Each scene shows the same named points in several views. A view is turned or mirrored, and shifted as a whole, has a little noise and may leave points out.
In the rows, 128 means zero.

Scene 1
View 1
befiz: [108 184 123 104 141 142 154 111  71 138  95 140  88 152 148 149 138 150
 122  96 108]
sivi: [128 157 153 141  99 128 112 163 136 140 113 122 142 130 128 126  76 116
 107 103 112]
zof: [ 87 165 121 111 160 181 140 141  76 127  76 146  93 172 151 171  88 154
 109  70 102]
mev: [107 151 141 141 126 162 117 162 119 134  97 129 126 157 135 150  61 129
 104  93 103]
pakeb: [127 158 153 132 104 127 112 170 130 137 107 128 142 127 131 128  77 115
 106  89 117]
voge: [123 165 150 110 113 128 116 173 118 135  97 140 136 121 139 131  85 121
 109  66 122]
Zisus: [117 164 135 154 115 142 137 118 111 143 117 116 112 159 131 140 105 133
 115 138  98]
Mut: [125 166 140 139 110 127 134 128 113 142 117 121 118 142 132 131 111 128
 115 123 107]
direl: [ 84 135 128 184 143 205 129 134 116 134 100 112 107 208 128 177  44 143
 101 136  79]
linul: [ 97 155 126 159 139 176 142 117 100 138 102 118  99 188 134 164  87 146
 111 133  88]
Vot: [117 143 147 171 106 156 114 152 141 138 116 110 136 162 124 143  58 120
 102 131  96]
zab: [121 157 148 133 112 139 115 164 126 136 105 128 135 137 132 135  74 122
 106  91 112]
mamu: [147 157 164 145  76 100 108 167 153 144 127 117 157 109 122 107  85 102
 108 114 117]
sugu: [133 155 155 146  92 122 112 162 141 141 118 119 145 127 128 121  79 112
 108 109 113]
zovub: [ 84 138 136 141 150 200 112 185 115 125  75 138 123 181 140 176  21 138
  94  64  99]
funur: [117 161 136 160 114 142 137 115 113 143 122 111 112 162 128 142 106 133
 116 147  94]
View 2
zof: [158 130 143 109 133 131 125 136 177 135 157 121 103  97 155 157 173 219
 102 126 157]
sugu: [182 101 119 125 107  72 145  82 131 116 152 119 117 129 104  86 153 127
 111 139 107]
funur: [197  96 137 124  80  89 134  97 169  96 166 163  96 117 116 121 166 149
 132 136 159]
direl: [196 137 127 128 108  96 135 102 197 154 183 140  43 147 155 152 146 163
 144 153 190]
pakeb: [171 107 121 120 122  83 143  90 132 124 149 108 121 122 112  93 154 144
 103 137 105]
mamu: [184  90 116 127 102  63 148  72 117 106 148 119 129 129  90  66 151 109
 108 140  91]
sivi: [179 105 119 122 113  79 142  86 135 121 152 116 115 127 110  93 153 136
 110 138 110]
linul: [192 117 140 122  96 105 131 113 187 119 172 156  75 119 141 148 164 176
 133 138 178]
voge: [157 111 125 116 133  95 139 102 129 125 144 101 133 109 117  99 162 166
  91 129  99]
mev: [174 124 124 120 127  95 138 101 158 141 159 112  96 128 134 121 154 163
 112 141 134]
befiz: [168  99 154 110 101 124 124 133 166  85 152 152 132  76 128 142 188 207
 104 115 150]
zab: [173 112 123 121 121  88 140  96 141 126 153 114 113 123 119 102 156 151
 106 138 116]
Vot: [194 116 119 130 104  74 142  82 159 133 168 129  80 145 122 107 144 130
 130 150 140]
zovub: [161 153 118 119 156 107 136 112 172 184 167  86  68 141 163 142 142 184
 108 149 145]
View 3
voge: [140 124 158 123 176 112 159 134 119 123 126 121 130 138 137 183 105 107
 138 173 126]
sivi: [110 118 151 132 176 120 166 140 140 109 123 121 131 120 140 147 122 115
 130 160 135]
sugu: [107 114 149 137 178 116 172 138 147 108 120 122 134 116 142 145 129 120
 133 162 133]
zab: [123 123 155 130 167 123 155 138 133 112 136 119 124 124 140 159 111 114
 130 163 137]
zovub: [166 146 177 158 117 134 115 130 135 115 206  95  89 108 158 180 104 137
 119 166 159]
linul: [109 140 156 111 127 166 105 155 121  94 163 106  90 130 132 116  78 103
 105 132 176]
funur: [ 86 126 144 107 154 155 133 156 129  94 126 117 112 132 128 104  91  97
 111 133 162]
mamu: [ 91 103 141 133 198 108 191 140 152 106  95 132 148 116 139 138 140 114
 139 163 124]
mev: [132 132 160 136 147 132 136 138 132 109 158 107 108 121 144 156 106 118
 123 159 149]
pakeb: [122 120 152 131 177 115 165 137 135 114 125 122 131 124 141 161 119 114
 134 166 131]
befiz: [125 142 155  74 156 152 113 152  82 117 124 118 107 168 112 156  49  71
 118 145 152]
Mut: [ 98 123 146 104 169 141 146 151 121 104 114 121 121 137 126 127  93  94
 123 146 148]
Vot: [ 99 121 150 144 150 139 148 144 156  95 148 113 113 105 148 119 125 127
 117 146 155]
Zisus: [ 93 127 146 105 157 152 134 155 124  96 126 118 112 135 126 113  89  96
 114 136 160]
View 4
Vot: [118 118 102 118 120 101 148 164 138  94 136 148 136  91 145 116 118 168
  99 157 116]
mev: [140 107 118 120 107  89 135 146 131 100 116 121 151  93 131 121 145 161
 111 172 129]
linul: [139 135  96 116 105  68 117 134 131 117 148 119 167  72 100 139 113 135
  90 137 123]
mamu: [129  78 114 147 134 137 196 169 113  87 121 169 103 137 186 114 126 147
 124 161 108]
sugu: [135  89 116 137 123 119 174 159 118  94 122 150 122 122 163 119 131 148
 118 163 115]
funur: [138 119  96 130 116  88 147 143 121 114 149 138 147  95 123 138 107 123
  98 132 114]
zof: [170 110 125 122  88  57 105 115 119 121 111  83 184  83  89 142 159 127
 113 170 141]
pakeb: [143  85 123 136 116 112 165 152 118  95 110 136 130 120 156 120 147 147
 125 173 121]
zovub: [137 117 129  99  93  73 101 143 152  92  98  98 171  68 115 110 170 196
 108 201 143]
befiz: [178  99 114 146  99  68 133 111  96 132 130  99 169 108  97 158 134  78
 116 138 127]
sivi: [137  89 117 135 120 112 167 157 119  94 119 145 126 117 157 118 137 148
 120 165 119]
direl: [118 151  94  96 105  68 102 147 156 104 146 123 171  49 102 122 115 179
  81 155 127]
Zisus: [141 116  98 134 115  89 150 142 117 114 148 138 146 100 122 140 109 116
 101 133 115]
Mut: [148 101 105 141 117  96 159 141 109 113 137 137 139 113 134 137 117 113
 112 140 114]
voge: [159  75 133 141 110 105 158 141 110 100  99 120 139 125 147 124 163 136
 133 182 126]
View 5
mev: [102 104 123 170 160 103 110 127 125 109 144 133 104 138 150 157 109 105
 122 112 140]
funur: [162 130 124 146 156 132 137 114 135 119 149 135  88 139 131 114 115 103
 110 108 121]
pakeb: [111 127 134 162 146 128 109 138 121  99 137 139 134 142 160 167 112 114
 112 151 140]
voge: [ 96 122 135 169 154 114 123 141 119 117 149 132 150 149 165 169 113 110
 107 158 154]
direl: [119  82 108 164 171  86 104 106 135 103 140 132  39 124 125 130 108  95
 138  49 121]
zof: [ 88  87 123 178 188  62 153 121 125 162 179 115 105 151 141 138 110  86
 117  91 162]
zab: [111 121 130 164 152 120 113 134 123 105 140 136 125 142 156 161 111 111
 114 139 141]
mamu: [140 153 138 149 127 165 101 141 124  78 121 147 141 140 162 165 115 127
 106 175 125]
befiz: [137 121 129 158 179  96 181 119 129 175 185 118 123 160 138 111 114  89
  98 119 155]
sivi: [123 130 132 159 144 137 107 135 124  93 133 140 126 140 158 161 113 116
 114 147 133]
Zisus: [156 128 125 149 157 129 139 117 133 123 152 133  94 141 134 118 116 103
 108 112 126]
Vot: [130 116 121 156 146 131  94 122 130  81 126 142  83 128 143 148 112 111
 125 109 117]
zovub: [ 57  67 116 186 173  64  94 128 122 105 144 128  86 131 151 177 106  99
 140  81 149]
Mut: [149 137 130 151 155 134 140 124 129 124 152 134 116 146 143 129 114 107
 104 133 132]

Which points are out of place in each view (at most two, in the order of its rows)? Write none if all are in place.
view 1 => none
view 2 => none
view 3 => sugu
view 4 => mamu, funur
view 5 => none
